Each row is a point on a tangle of strands that fork, close into loops and nearly touch. The rows are in no order.
Two points are linked if the straight distance between their rows is under 60.7. Some points are linked to none.
roga: [ 34  -5 -21  -4  -1  13   5   6  -7  -2  -7   7  12   0   3  30  -9 -12
  -4  -5  -5  -6   2 -18  -1   7  15  25 -10 -14   3 -24   6 -14 -21  -4
  10 -19 -10  -5 -15  16   1  -9  13   1   0 -15  -6   5 -22  -5   9  10
  -3 -15   5  -6   5  29  15   5  -3   9]
gel: [-16 -42  20  18 -13   7   3  -6  12   2  21  15 -28   8  11  -8   1  10
   7  -3  33  -3  -5  11  -2 -17 -12  -8  13  28  -7  17  13   9  -2  21
   8  36  15   1  14 -41 -10  11  -2  -7  20 -10  -1 -16   3   1   2 -14
  -2  10   2  -8 -20 -12   6   9  -8 -12]
Vezi: [-15 -21 -23   0  -5   4  26  -3 -16 -12   7  -3 -26  -9  -3   0  12   6
  20  17 -11 -16 -13  17 -13 -13  19  -1   7  30 -29   6  10  12 -20  13
  20 -15 -11   3  12   9  22   7  -7  -7  11 -13   0  -4   4 -13  -8  -4
  -4 -17   6  -9  17 -10 -22   3  18  -5]
sezo: [ -4  20   0   0   7  -1  12  -1   1   0 -15  -9  28  -5 -19  -2  15  -5
  -4  12 -17   5   8  13   7  -2  24  13   0   3  -4  14  16  -6   5 -14
  -2 -20   5  -8 -14   5  -6 -30 -16   6  -2  -9   3   5  -4   8   8  -3
  -1 -19  18  14   2  -9   2  -2  18   2]
kina: [ 27 -44 -27  -5   1  19   9  13 -22   4  -3  15  -2  -8  -1  36   2 -16
  12  -9   6 -11  -9 -19 -11   2  12  28  -5  -8  -5 -20   5  -1 -28  14
  26 -21 -10  -8  -5   6   4  -8  14  -5  -3 -31  -7   9 -24  -7  11   2
 -18 -17   5 -17   4  12  15   6  -2  10]
kugiz: [  1 -17  16 -10  -4 -21 -15  -6  -2  33  -5  14   6  -9   0 -15  -7 -10
  -9 -20  12   8 -14   6 -13  -3  -5 -16   1  -9  13 -13 -31  23  17  25
  -4  19  -2 -14   8  -7 -37  10  12   0 -13  13 -13 -16   2  -1 -11  -9
  -2   8  -6 -11 -37   4   8  -3  -2  -9]
Pasib: [ 13   8 -14   0   5   7  10  -8   5  10 -13   1  15 -12 -10   7  -7 -15
  -4   5  -2  -2  -3  -7   2   7  16   5   3 -14  -5  -1  -7   6   5  -3
   0 -17  -9   0  -3  15  -5  -1   1   4 -20  -7  -7   7 -14  -9  -4   4
   0 -18   4  -4   8  10   2  11  11   4]
dele: [ -7  11  15   0  11  -6 -14  -5   1  11   2   2   0   1   0 -14  -9  -9
  -3  -8  10   9  -5  -3   3   9  -9 -22  15 -13   0   8 -16  15  36   5
  -3  21   0   7   4  -9 -15   8  -5   6 -17  22  -4  -5   2   3  -5  -1
  -1  12  -2  -1  -9 -13  -2  -5  -3  -7]
sinu: [-17 -13  -1   1   9   0  16  -4   2   2  -9  -7  -1 -14 -20 -10  20  -5
   8   8  14  10   6  13  -6  -7  17   2  12  12 -16  12   8   8   4  10
  15 -14   9  -5   8  -9  -1 -19 -20  13   0 -20   0   3   0  -6  -7 -12
 -12 -17  20   0   5 -18  -9  -3  16   0]
Ruz: [-11   5   8  13  -2   2   3   2  14 -11   3   1   8  12 -14   0   6   1
  -5  -4   8   8  19  -2   7   1  -7   3   3   2   5   6  14  -9   8  -4
  -2  -4  12  -9  -6 -13  -1 -19  -4   8  15  -2   1   7   1   3   2  -5
   0  -2   5  13   1  -8   6  -8  -1   2]
vegi: [ -9  31  15  10   0 -19  -8  12  15 -15  15  -7   2  21   3 -12   1  12
  -1  -7 -17   1  15   0  10   0 -27  -4  -7  -7  31  11  21 -20   5 -18
 -25   5  18  15 -11 -10  10  -1   9 -10  11  19  27   6  31  15   8   2
  15  26  -2  25  -1 -14  -3 -15 -14   7]
fatu: [ 13  -7   9 -15 -10  -3 -26  -1  -5  25  -7   4  15  -7  11  -3 -20 -18
 -16 -16  19   1  -7 -10   1   5  -2  -3  -7 -10  15 -18 -36   6   3   6
  -5   7 -10  -7   1   5 -15  11  19   4  -7   4 -22  -2  -4   6  -4  -9
  -7   5 -13 -12 -21  12  15   4  -6  -6]
Pog: [ 17 -10   0 -12  -2   5 -12   1  -3  17 -12   7  11  -8   0   4 -14 -16
 -13 -11  20   3  -8 -11   1   5   0   7  -3 -11   8 -14 -24   7   5   1
   4  -4 -10  -9   0   7 -15   9  14   4  -6  -2 -18   3 -11  -3   0  -3
  -5  -3 -11 -15  -6  12  14   8  -3  -2]
gipi: [  0  -3  -3   4   5   9   5  -5   5  -4   1   4   0  -1  -8   9  -3  -3
   0  -2   5  -1   3  -3   2   3  -2   6   5 -14   2  -7  -2  -1   5   4
   3  -7  -7  -7  -8   2   1  -2   3   5  -2   1  -7   4 -11  -8   1   7
   2  -9  -2   0   6   7   4   7   1   1]
Dal: [ 36 -13 -27 -15  -5  16  -7  11 -12 -12  -1  14  -7   4  24  31 -23  -4
   6 -11  -1 -13   0 -20  -8  11  13  19  -7 -18  10 -30  -2 -16 -33  -6
  10  -8 -10  -1  -4  13   6  17  21  -4 -11  -8 -17  -3 -15 -15   8  20
   5  -4 -24 -15  -4  37  13   8  -9   4]
zegi: [ -7  -2  -2  -5  14  -2  10 -10   6  10  -9  -2   2 -19 -12 -16  12  -6
   6   5  10   1  -5  11  -7   7   9 -11  14  -8 -15  10  -4  22  21   0
   5  -2  -3   4   8   3  -5  -3 -20  11 -14   0   1   0  -7 -11 -12  -4
  -6  -9   6  -5   4 -17 -11   0  11  -6]
sufu: [-10  18   3   9   8  -4   3  -1  12 -10   1  -4   9   2 -14  -7   5  -1
   0   2  -5   4  12   4   2   5  -1  -6   8  -7   0  12   8  -3  16  -7
  -7  -7   6  -1  -7  -3   0 -13 -14   5   1   7   2   4   3  -2  -4   0
   0  -3   3  13   6  -9  -3  -6   5   1]
gefas: [  8  37   1   4 -12  -6 -30   0  -3  -6   4 -17   8  30  11   6 -12   0
 -22  -2   1  13  15 -18  24   6 -28 -14  -2   2  33 -32 -10 -34  -3 -13
 -16  17  19  -5  -1  -9  14  -5  12  13  15   8  -2  22   2  13   1   1
   0  36  -9   8  -2  11  17 -11 -31   9]
toz: [-10  18  19  -1  11 -12   2  13   5 -13   1  -6 -12   7   6 -15  13  33
   1  -3 -30 -11  10   9   0  -9 -19   6 -10   2   8  32  29  -6  -1 -28
 -21  -3  12  29  -5   4  10   9  -8 -24  11  20  30  -8  40  15   8  11
  24  19   1  21   6 -16 -14 -11 -15   8]
lur: [-15   7  12   2   2  -1  16   1  -5  -9   1  -2 -29   4   2 -12  20  34
   6  18 -27 -12  -4  19 -12 -15  -4   9  -9  30 -12  27  32   6 -11 -11
  -6 -13   0  24  16  17  17   9 -21 -20  17   2  28 -15  25   6   9  10
  17   9   6  10  13 -15 -21 -11  -4   9]
Vama: [ 16  28  -9  -1  -5  -2 -11   2  -2  -1 -14  -8  24   5   5  10 -16 -14
 -18   2  -2   7   4 -18  12  11  -4   3  -6 -15   7 -17 -11 -13   1 -10
 -11  -5  -4  -1  -2  14   0  -5  13   7  -2  -1  -8  10  -9   6  -5  -3
  -4  -3  -2   2   7  13  15   4  -6   6]
bavan: [ -9 -51  16  15 -20   4   3  -9   7   6  21  22 -26   7  13   4  -2   9
   6  -9  33   5 -17  11  -5 -20  -9  -2   4  32  -5   7  11  16 -14  27
  20  35  13  -7  17 -42 -14  12   6 -12  27 -15  -7 -18  -8   1   7 -14
  -9   7  -2 -10 -26  -7  12  13 -17 -12]
vore: [ 30 -19 -21 -10   2  19   2   6  -6  13 -13  13  12 -10   0  24  -4 -16
  -3  -4   8  -8  -2 -19  -4   6  19  25  -5 -14   1 -21   1  -5 -17   2
  15 -21 -13  -4  -3  18  -2  -6  12   0 -10 -21  -8  10 -23  -6   6   5
  -9 -15   3 -14   6  16  14   7   0   6]
feka: [-20   2   1   7  -7  -2  24   1 -10  -8  11   6 -37   8   4 -15  16  32
   6  24 -17 -12 -10  22 -25 -21   3   6  -7  48 -17  22  30   9 -17   1
   5 -15  -4  15  22   9  18  13 -10 -21  21  -6  24 -13  21   2   8   4
   7   5  10   1  13 -18 -14 -10   6   3]
badut: [-20 -20   4   9   2   3  16  -2   5 -10   2  -2 -11   0 -15  -4  15   9
   6  13   6   2   8  12  -5 -11   3   4   6  19 -15  14  13   1  -2   8
  11  -8  11  -4   2 -12   5 -15 -13   5  12  -8   1  -4   4  -5  -5  -5
  -6 -11  11   3   4 -13 -10  -2   8   2]
saf: [-15 -12 -18   0  -7   8  27   1 -19 -15  11   4 -27  -1   2   1  14  21
  18  19 -27 -21 -16  21 -11 -14  17   4  -6  36 -29   5  13   8 -28   8
  14 -18 -17   4  13  20  28  12  -3 -15  11  -9   8  -6   7  -8   2  10
   8 -17   6  -4  18  -1 -22   1  18  -2]
Domak: [  0  26  -2   3   8  -2  -6  -3   2  -1  -3  -4   6  -2   1  -3 -15  -6
  -1   2  -5   1   0  -8   5  12  -5 -15   5 -21   1   2  -9   1  25  -3
 -10   4  -5   8  -2   8   2   7   3   4 -18  18  -3   0  -1  -3  -7   4
   3   4  -7   4   6   4  -2   2   2  -2]
Kos: [-25  -8   8  10   1  -2  17   0   0  -9   0  -6 -13   6 -12 -10  20  16
  -1  19   2   4  13  17 -18 -18  12   8  -1  32 -14  21  28  -4  -3   8
   7 -14  17  -2  15 -10   4 -19 -17  -3  18 -14  11  -7  18   8   1  -5
  -6  -8  22  13  10 -21  -9 -14  11   5]
vab: [ 28 -12 -12 -11  -4  10  -9   4  -4  20 -16   8  17  -6  -2  14 -10 -17
 -15 -10  22   1  -1 -16  -2   8   8  20  -5 -12   4 -14 -15   0  -6   0
   8 -11 -11  -9  -1  14 -13  -3  15   4  -3 -13 -12  13 -17  -2   4  -4
 -10 -10  -5 -15  -2  12  18   7  -1   6]
fedoz: [-26   4   9   5  10 -10  13  -1   5 -11   5  -6 -23   0  -9 -21  17  24
  10  17  -1  -4   7  16 -27  -4   1  -7   7  17 -17  29  21   0   2  -5
  -2  -9  13  13  14  -6   2 -11 -29  -7   8  11  18  -7  24   5 -10  -5
   6   9   2   9   7 -25 -21 -17   9   1]
Pim: [  9 -11   1   9  -6  17   4  -5   1 -12  21   0 -31  12  20  23 -20  27
  25 -10 -11 -17   6   2   2   3  -5  -9  -6  -8  17  -9  10  -8 -20   4
   4  27  -8  11   0  -9   9  33  22  -4  -5   6  -7  -2   4 -12  18  21
  16   7 -24  -8  -5  26   4  21 -10 -11]
Podi: [-14 -15   8   5   7   4   3  -4  10   7  -5  -2   7  -7 -18 -12  12  -8
  -4  -3  28  20   8   7  -6  -1   3   1  10   3 -10  12   1  12  19   9
  11   0  11 -12   7 -16 -13 -14 -19  18   0 -10   0   4  -4  -1  -7 -12
 -12  -7  16   0  -3 -17   0  -2  10   0]
sapu: [  9  47  -3   2 -12 -10 -21   5   5 -14   6 -16  19  27  11   6  -8  -5
 -13   2 -14  12  12 -11  21   7 -24  -7  -9  -4  28 -24  -3 -33  -1 -12
 -20  11  12   0  -6   0  19  -3  12   8  10   9   4  12   4  15   9   4
   3  27  -8  12   6  14  10 -10 -24   5]
sokav: [-22 -20  -7   7  -3   5  22  -3  -4 -13   8  -4 -25  -2  -6  -4  17  12
  12  16  -2 -12  -1  15 -11 -13   7   2   6  28 -24   9  11   7 -12  11
  14 -10  -1   3  12  -2  11  -3 -11  -4  10 -10   2  -4   5  -8  -7  -1
  -2 -12   7  -1  11 -10 -17  -1  14  -1]
gesed: [ 13 -49 -18   1   1  18   7   6 -16   4   0  12  -8  -8  -2  28   6 -15
  15  -8  14  -1 -13  -4  -7  -8   7  23   0   1 -12 -12   1   9 -22  22
  32  -9  -5 -15   4  -3   4  -5  12  -4   7 -30  -8   6 -16  -4   6  -5
 -16 -19   6 -11   5   0   7  13  -1   6]
sol: [ 14   8 -26  -5   8   2  14 -11  -1  16 -20  -3  24 -22  -8  10   1 -11
  -3  10 -10  -3  -3   3   0   8  32   2   1 -13 -14   5  -4  12   2  -5
  -5 -22 -12  -4  -4  26  -7  -4  -6   1 -26 -12   6   9 -12 -15  -5   0
   0 -27  16  -5  12   3  -6   9  16  -1]
lal: [ 21   5 -10  -4  -7  10   4  13   0 -27   7  -1  11  10  13  12   2   8
   6  -3 -30  -7   4  -3  13   1  -2  24 -24 -10  16 -18  15 -17 -25 -16
  -1  -6 -14   3 -28  22  19   6   6  -6   1  -4  10 -10  -9   5  19  27
  19  -2  -1  11   8  33   2   3  -1   0]
nus: [  2  30   1   5   5  -6 -11  -3  -1   9 -14  -9  19 -11  -1  -5 -14 -11
 -10   7   0  11  -1  -7   7  12   0 -13   0 -17  -5  11 -23   6  27  -6
 -15   5  -5   6   7  11  -7   1  -1   4 -24   9  -3   6  -4   1 -14  -8
  -8   2  -3   4   6  -2   4   2   4   0]
kabob: [ -8   9   7   3   6   4  10   5  -3  -4  -9 -10  25   1 -19   3  17  -2
  -5   7 -13  10  19  12   7  -8  17  21  -2  13  -1  10  20 -16  -8 -11
   5 -17   9 -14 -16  -5  -2 -37 -11   5  12 -19   5   3  -1  11  16  -1
  -4 -14  20  18   2  -8   3  -6  11   2]
vipig: [ -7 -34 -17 -15   2   9  21  -7  -8  -4   7   9 -29 -17   9   6  13   0
  26   3  -3 -17 -22  13  -9 -12  10  -3  16   7 -25  -3  -5  23  -9  18
  17   7 -16   4   9   1  12  22  -8  -7  -6  -8  -8  -9  -8 -21  -9   1
  -1 -16  -6 -20  11  -1 -19  13  13  -9]
Zot: [-11  34   8  14   4 -10 -17   2  11  -9   8  -8   7  18  -2 -15  -3  -8
 -10  -2   5  13  12 -10  13  10 -22 -16   8 -15  14   9   0 -14  24  -4
 -18  10  15   4   0 -18   0 -11  -1   1   0  16   5  10  12   8  -1  -5
   4  20  -5  15   1 -19   1 -14  -9   5]
Fem: [ 17  31   0  -6 -10  -5 -25   3  -7  10 -22 -18  29   2   7   8 -16 -16
 -28   0  13  13   4 -28  17   9  -8  -1  -9  -5  11 -18 -27 -17  -5 -13
 -16   5  -1  -4   4   9  -5  -7  16  13   1  -4 -11  18 -13  12 -12 -11
 -19   9  -6   3   5   8  22   1 -13   7]
taves: [-25  -2  14  17   2  -5  17   0   5  -8   5  -6 -22   8  -2 -18  18  25
  -3  19  -1   0  12  17 -25 -19  -2   8   1  31  -9  29  30  -6  -5   1
   1 -12  22   9  19 -10   4 -10 -17 -10  21  -7  21  -6  26  13  -2  -3
   7   7  16  16   6 -19  -7 -17   3   6]
Zufe: [ -3 -18 -13 -19  10   4  20  -7  -7   1   3   5 -25 -21   0   7   9   5
  30   9 -14 -24 -22  11 -14   0  14 -15  14  -6 -23  -8  -7  23   3   3
  11   2 -18  11   7  12  13  26 -15  -1 -17   7  -2 -11  -9 -25 -11   9
   9 -13 -12 -26   7   2 -27   9  17  -9]
fumer: [ -6  20  11   9  -1  -3 -14  -3   8  11  -7  -8  20   3  -8 -12  -6 -18
 -20  -5  20  26   5 -11  10  10 -11  -4   3  -6   3   8 -10   0  28  -3
  -6   3   5  -8   5 -10 -13 -14  -5  16  -3   0  -7  12  -9  11  -5 -17
 -11   8   2   9  -3 -12  14  -5  -8   2]
Fite: [  0  -3  20  -7   0 -16 -24  -2   0  29 -11   2  18  -9   2 -21  -9 -15
 -16 -14  13  16  -9  -3  -3   3  -8 -15  -7  -9   7  -4 -38  20  26  16
  -8  18  -5  -8  10  -6 -31   6  10   5 -13  12 -11 -11   1  12 -10 -17
  -7  11  -6  -7 -23  -2  11  -4  -2  -8]
feso: [ 15   1   6 -18 -18 -13 -43  -1 -13  15  -4 -11   8   3  20  -4 -25 -12
 -23 -21  21   7   0 -18  18   7 -15 -15  -7   3  24 -30 -39 -15 -10  -5
 -11  17   6 -10  -1  -5  -5   8  19  12   8   5 -25  13   2  13  -2 -11
 -15  26 -20 -14 -24  18  18  -1 -22  -1]
levu: [ -2   9  21  -3  -5 -17 -33  -2  -5  22  -3  -7  15   2   6 -18 -16 -15
 -14 -11  18  16  -6 -12   6   4 -13 -19  -3  -3  15  -8 -36  10  25  12
 -13  23   4  -4   7 -14 -22   5  13   7 -10  17 -11   0  -1  15  -6 -16
 -10  26 -12  -4 -20  -2  10  -4  -7  -4]
Lan: [-16  21  18  10  13 -18  -2  11  14 -12  11  -4 -14   8   5 -16   7  25
   4  -5 -20  -9  16   6  -3   0 -19  -4  -3  -2  16  28  22 -11   4 -22
 -20   0  18  19  -4  -9   4   0  -4 -18   9  22  27   0  40  13   3   4
  18  24   0  22   2 -18 -10 -16 -12   9]
ruro: [  1  11  -4 -11  16  -6   0 -14   1  19 -15  -2   7 -25  -6 -14   2 -10
   2   7   5  -2 -16   9  -8  13  11 -14  15 -20 -19  12 -23  29  31  -4
   1   4 -12   9  10  14 -12   7 -17   5 -27   8   5   0  -9 -13 -17  -1
   0  -6   4 -10   2  -8  -6  -3  14  -6]
zugeb: [  2  10 -14  -3  12  -2  18  -9  -1  11 -17  -7  24 -20 -18   4   7  -7
   3  11 -15   1   1  11   5   2  33   9   3  -2 -14  10   7   2   1 -10
  -1 -22  -3 -10 -10  12  -5 -23 -14   5 -16 -16   5   7  -8  -6  -1  -5
  -4 -24  22   2   5  -6  -5   5  18   4]
moler: [ -5  -9  -9  -7  11   4  17  -8   2   0  -2   3 -13 -16  -8   3   7   3
  16   9  -8 -14  -8   6  -8   3  10  -6   8  -6 -17  -2  -3  12   4   1
   6  -9 -10  -1  -2  11   6   7 -11   1 -18   4  -4  -5 -10 -19  -8   8
   3 -17  -3 -13   7   3 -15   6  14  -5]
mik: [-14 -14  11  13  -4  11  -1  -3  13  -7   8   0  -6  13  -7   4   4   3
  -2  -4  23   5  12  -1   3  -4 -15   5   8   4   1   7   7   0  11   5
   9   7  12  -9  -2 -23  -4 -12  -2   6  18  -4  -1   3  -3   1   1  -4
  -3   4   5   4  -5  -8   6  -1  -4  -2]
tiveg: [  6 -32 -16   1   9  14  14  -2  -3   1  -4  10  -5 -12  -5  17   8 -10
   9  -2   4  -5  -9  -3  -2  -7  11  16   1   0 -12  -4   0   5 -10  13
  19 -14  -5 -12  -3   6   6  -3   3   1  -2 -19  -6   2 -14 -11   1  -3
 -10 -21   8  -8   8   0   0  10   6   1]
fudu: [ -6   9  11   8   0   5   5   8   4  -7  -2  -9  19  11 -22   9  12  -5
 -10  -2   0  12  21   2   9  -5   3  19  -1   7   3   4  20 -18   1  -5
   7  -7  12 -14 -14 -11  -3 -38  -2  11  20 -18  -1   8  -4   9  12  -5
  -2  -9  15  19   1  -6  11 -11   6   6]
nere: [ -1  41   4   5 -10 -12 -14  10  11 -19  11  -9  17  24   5  -2  -5   4
  -6  -1 -22   6  14  -6  19   7 -23  -7  -7  -9  30  -8  11 -27   0 -12
 -19   6   9   6 -15  -2  13  -2   9  -3   8  13  14   7  12  15  10   8
   9  24  -5  17   4   3   2  -9 -17   5]
lud: [ 16  24  -9 -13  -6   5   0  14  -2 -26   7   2  17   6  16  -2  -3  13
   6   3 -41 -10   5  -2  22   4  -5  10 -23 -17  12  -9  15 -14 -17 -23
  -9  -5 -14  12 -28  24  27  18   2  -8  -9   9  11 -12   1   1  18  31
  25   0   0   8  12  32  -6   2   1  -1]
dumar: [ 17   3 -21  -6   4   8  14   0  -1 -10  -3   3   8  -7   4  12  -1  -2
   8   6 -32  -8  -5  -2   8   4  19  11 -13 -14  -7 -12  10  -4 -14  -9
  -1 -21 -16  -1 -21  26  14   2  -1  -9 -15  -2   0  -7 -15 -10   8  22
  11 -22   4  -1  15  23  -8  11  13  -1]
Dipap: [-15  24  12   7  16 -11  -5   2   9 -10  12  -5 -12   6  -2 -15  -2   4
   6  -2  -5  -6  10   2  -5  10 -11 -23  14 -14   2  22   6  -4  18  -9
 -12  14   9  16   0 -11   2  -4  -7  -6  -7  30  18   0  30  -2  -3   3
  13  19  -7  10   3 -22 -13 -10  -1   0]
dofek: [ 12 -24 -23   1   8  11  19   5  -6  -5  -3   6   1  -9  -7  26   5 -10
  12   3 -15  -9  -7  -5   0  -2  16  20  -5  -6 -11 -14   8  -3 -23   5
  16 -24 -12  -8 -11  11  11  -7   9  -7  -4 -19  -2   2 -16 -10   4   7
  -5 -25  11  -6   9  13   2   9  10   3]
Leva: [ -6  24   4   7   8  -3  -8  -2   5  -9  14  -1  -8  10  -1  -4 -10   2
   6  -3  -6  -2   7  -3   3  12  -8 -22  10 -21   4   6  -3  -6  18  -1
 -11  12   3  14  -5  -4   5  11   5   0 -12  26   6  -1  15  -2   3   9
   9  16 -12   3   3  -5  -7  -3  -2  -2]
bama: [-18  19  12   6  18 -14   1   3   8  -9   5  -6 -12   1  -4 -24  14  16
   4   6  -4  -3  10   8 -14   4  -5 -15  11  -4  -4  30  15  -5  13 -14
 -16  -1  15  13   3  -8  -3 -14 -25  -6   2  24  20  -5  27   5  -5  -1
  14  10  -1  17   3 -24 -17 -19   2   2]
kidam: [ 11   1  13 -18 -15 -12 -34   1 -13  19  -2  -4   9  -1  14  -6 -24 -13
 -15 -20  16   4  -6 -10   8   6  -4 -15  -7  -7  19 -23 -40  -3  -2   5
 -11  21  -3  -3   2  -1 -12  19  22   7  -6  13 -22  -1   2   7  -1  -5
  -9  18 -21 -13 -26  16   8   5  -8  -6]
nopag: [-17  -2  -8   2  -7   4  25   4 -15 -16  10   5 -33   1   5  -6  14  31
  17  20 -25 -22 -14  23 -16 -13   8   1  -4  37 -22  17  18   9 -24   1
   5 -14 -16  15  17  19  23  18 -10 -16  10   3  17 -12  16  -5   1  15
  11  -3   1  -3  15  -6 -28  -3   9   0]
gofi: [ 23  14 -15  -3  -6   5  -4   3  -1   0 -10   2  20   5   0  17 -11 -12
 -12  -2  -7   2   5 -20   5   9   9  14  -9 -13   5 -21  -3 -15  -8 -12
  -2 -13 -10  -3 -13  15  -3  -6  13   6   0  -5 -10   7 -16   0   2   5
   0 -12   0   1   6  23  16   6  -2   6]
fim: [ 10  -8 -23  -6   9   5  23  -4  -2  -1  -6   0   7 -16  -7  13   9  -7
  12  11 -25 -11  -9   5   3  -2  28  11  -8  -4 -19  -7   8   3 -15  -7
   5 -27 -11  -5 -12  20   9  -7  -6  -6 -13 -11   0  -3 -11 -12   0  14
   1 -27  11  -2  11   8 -14   7  20   2]
Zosa: [  2 -49   5 -10  -8  11   9  -9  -4   4  13  21 -27  -4  15  10   4   6
  21  -8  12  -2 -21  11  -7 -15  -3  -3  10   8  -3  -3  -6  24 -10  24
  16  27   0   0   7 -18 -13  27   7  -7   3  -4 -13 -14 -10 -11  -1   0
  -1 -10 -10 -15 -15   0  -2  17  -5  -9]
batof: [-10  11  -3   2  13  -5   8  -5   8  -2  -3   0   1  -6 -10  -9   4   1
   9  11  -6  -3   1   6  -4   8   5  -9   8  -7 -13  11   1  10  17  -5
  -3  -7  -2   6  -5   6   3  -4 -21   6 -11  11   2  -1  -2 -13  -8   2
   0  -8   2   1   5  -8 -13  -3  13  -3]
Nif: [-18 -32  12  16  -8  13  11  -3   9  -7  18  10 -30   8   8   2  -1  14
  13   1  23  -7   2   9   1 -11 -10  -2   8  19  -4  10   8   7  -5  15
  11  24   6   2   3 -25   0   6   2  -7  16  -7  -3  -5   2  -4   0  -2
   2   6  -3  -7  -6  -2   1   9  -4  -9]
diz: [-12   0  12   8   7  -2  -4  -4  12   8  -4  -1  14  -1 -17 -19   5 -15
 -10  -4  27  24   7  -1  -1   7  -4  -6  10  -4  -3  18  -2   4  30  -2
   2   1   8  -9   7 -18 -16 -17 -16  14   0  -3  -1   7  -3   4  -5 -12
  -8  -2  12   6  -3 -20   5  -9   0   1]
Vimi: [ 24  22 -19  -9   1   4   2   5   1 -13  -1   5  14   0  13   6 -13   2
   2   7 -33  -7   0  -8   9   8  10   5 -16 -24   3 -18   4 -13 -12 -16
 -10 -12 -15   0 -20  26  17  13   4  -8 -18   8   2  -9  -7  -4   7  25
  16 -14   0   1  13  34  -6   7   8  -2]
fabek: [ -4  32  10  11 -11  -4 -26   1   8  -5  11 -10   6  33   2  -1 -10  -2
 -12  -7   8  15  14 -15  15   8 -30 -17   7  -4  27  -9   0 -25  14  -6
 -15  17  18  -1  -2 -17   6  -3  10   4   8  14   3  19   8  14   4  -8
   6  34 -11   8  -1  -7  11 -11 -21   7]
sipop: [  1 -53  14  -3 -17  -1   2 -10   1  13  15  22 -20   0  11   5   1   9
  11 -17  22   7 -23  15 -14 -20  -8  -6   6  16   3  -1  -1  26 -14  32
  22  30   9 -12  10 -31 -25  18   8  -5  14  -5  -9 -19 -11  -6  -3 -12
  -5  -3  -5 -11 -30  -2   6  15 -12  -9]
nem: [ -8 -20  12  17  -8  11   1  -2  13 -11  16   5 -16  20   0  10  -2  16
   6  -7  20  -6   9   1   3  -3 -14   1   5   6   8   6  13  -2   1   8
   7  15   8  -4  -1 -22   0   3   5   0  16  -2  -3   1   1  -2   3  -3
   3   8  -4   0  -6  -1   6   4  -8  -2]
zez: [ 19  10   0 -16 -15  -6 -37   3 -12  21 -13 -13  19   0  13  -2 -22 -16
 -30 -13  21   7   2 -25  17   7 -14  -6 -12   3  15 -27 -40 -15 -11 -10
 -10  12   4  -9  -2   4  -8  -1  19  14   9   1 -18  22  -5  12 -11 -14
 -21  17 -12  -7 -11  14  22  -2 -20   0]
Vevof: [ -1  26   4   6  -1  -6 -14  -3  -1  15 -18 -13  26 -10  -4 -10  -8 -16
 -18  -2  11  20  -1 -11  12  12  -2  -7  -3 -12   1  10 -23   4  26  -6
 -13   4  -2  -4   9   3 -16 -10   1  13 -15   2  -2  11 -10   9 -12 -19
 -13   3   2   5   2 -10  11   0  -1   1]
lod: [  7  13  20 -10  -6 -20 -39   1 -13  12  -3 -12   9   1  10 -16 -20 -14
 -12  -9  12  12  -7 -20  16   6 -14 -26  -6  -8  17 -17 -40  -3   9   8
 -18  25   0   1   8  -7  -5  14  21   9 -14  21 -13   2   0  14  -2  -9
 -14  29 -19  -9 -19   6   6   3 -10  -2]
Fasop: [ -7 -39  -5  -9  -1  11  14  -8  -2   1   8  15 -24  -9   6   3   6   0
  17  -3  13  -6 -16  12 -10 -11  -1  -2  15  10 -11  -1  -4  22  -3  20
  18  14  -4  -1   8 -12  -4  18   1  -3   2  -6  -7  -8  -7 -12  -8   0
  -5 -10  -1 -15  -1  -5  -8  15   4 -10]
vom: [-12  11  19   2   9  -7  10  10   4 -13   3  -3 -25   3   4 -14  16  35
   8   6 -26 -14   4  14 -13  -8 -11   2  -8  15  -1  30  30   0  -6 -18
 -16  -7   7  27   6  11  11   7 -14 -21  12  15  31 -14  35   7   5   4
  20  15   2  13   6 -17 -21 -15  -7   8]
Lolag: [ 12 -18   9 -14 -11 -16 -23   0  -3  33  -5  14  12 -13   6  -6 -12 -18
 -16 -23  17  -1 -12   0 -10  -1   0  -5  -7 -10  19 -21 -35  17  -2  20
  -4  13  -7 -16   2   0 -30   9  13   0  -9   8 -22  -9   2   2  -4 -14
  -3   4 -17 -15 -35  10  11   1  -2 -10]
Veg: [ 22  14 -13   2  -5   7   2  11   2 -13   3  -2  19  12   1  18   0  -6
  -7  -3 -20   2   7 -10  11   5   3  23 -14  -7  13 -25  12 -22 -15 -15
   1  -7  -7  -6 -27  15   8  -9   6   6  12  -9   1   2 -16   8  13  12
   8  -4   2  11   7  27  11  -2  -2   2]

A fork is a point with three links, a tip a point with one. Leave the first point through the second and follow the links. Name the first fork or tip that comes.
sapu / nere | badut
fim / dumar | gofi
Veg / lal | vore
sipop / Zosa | batof
vipig / Fasop | Ruz
saf / nopag | Zot

Name the points in between on the shortest way along the links from the first point to the second, in order.
dofek / kidam | tiveg gesed kina vore vab Pog fatu
nere / Podi | vegi Lan toz vom lur feka nopag saf Vezi sokav badut sinu
lod / lud | kidam feso zez Fem Vama gofi Veg lal
Ruz / sipop | mik nem Nif gel bavan
sol / ruro | zugeb sezo kabob fudu Ruz sufu batof zegi
Fasop / fudu | vipig Zufe moler batof sufu Ruz
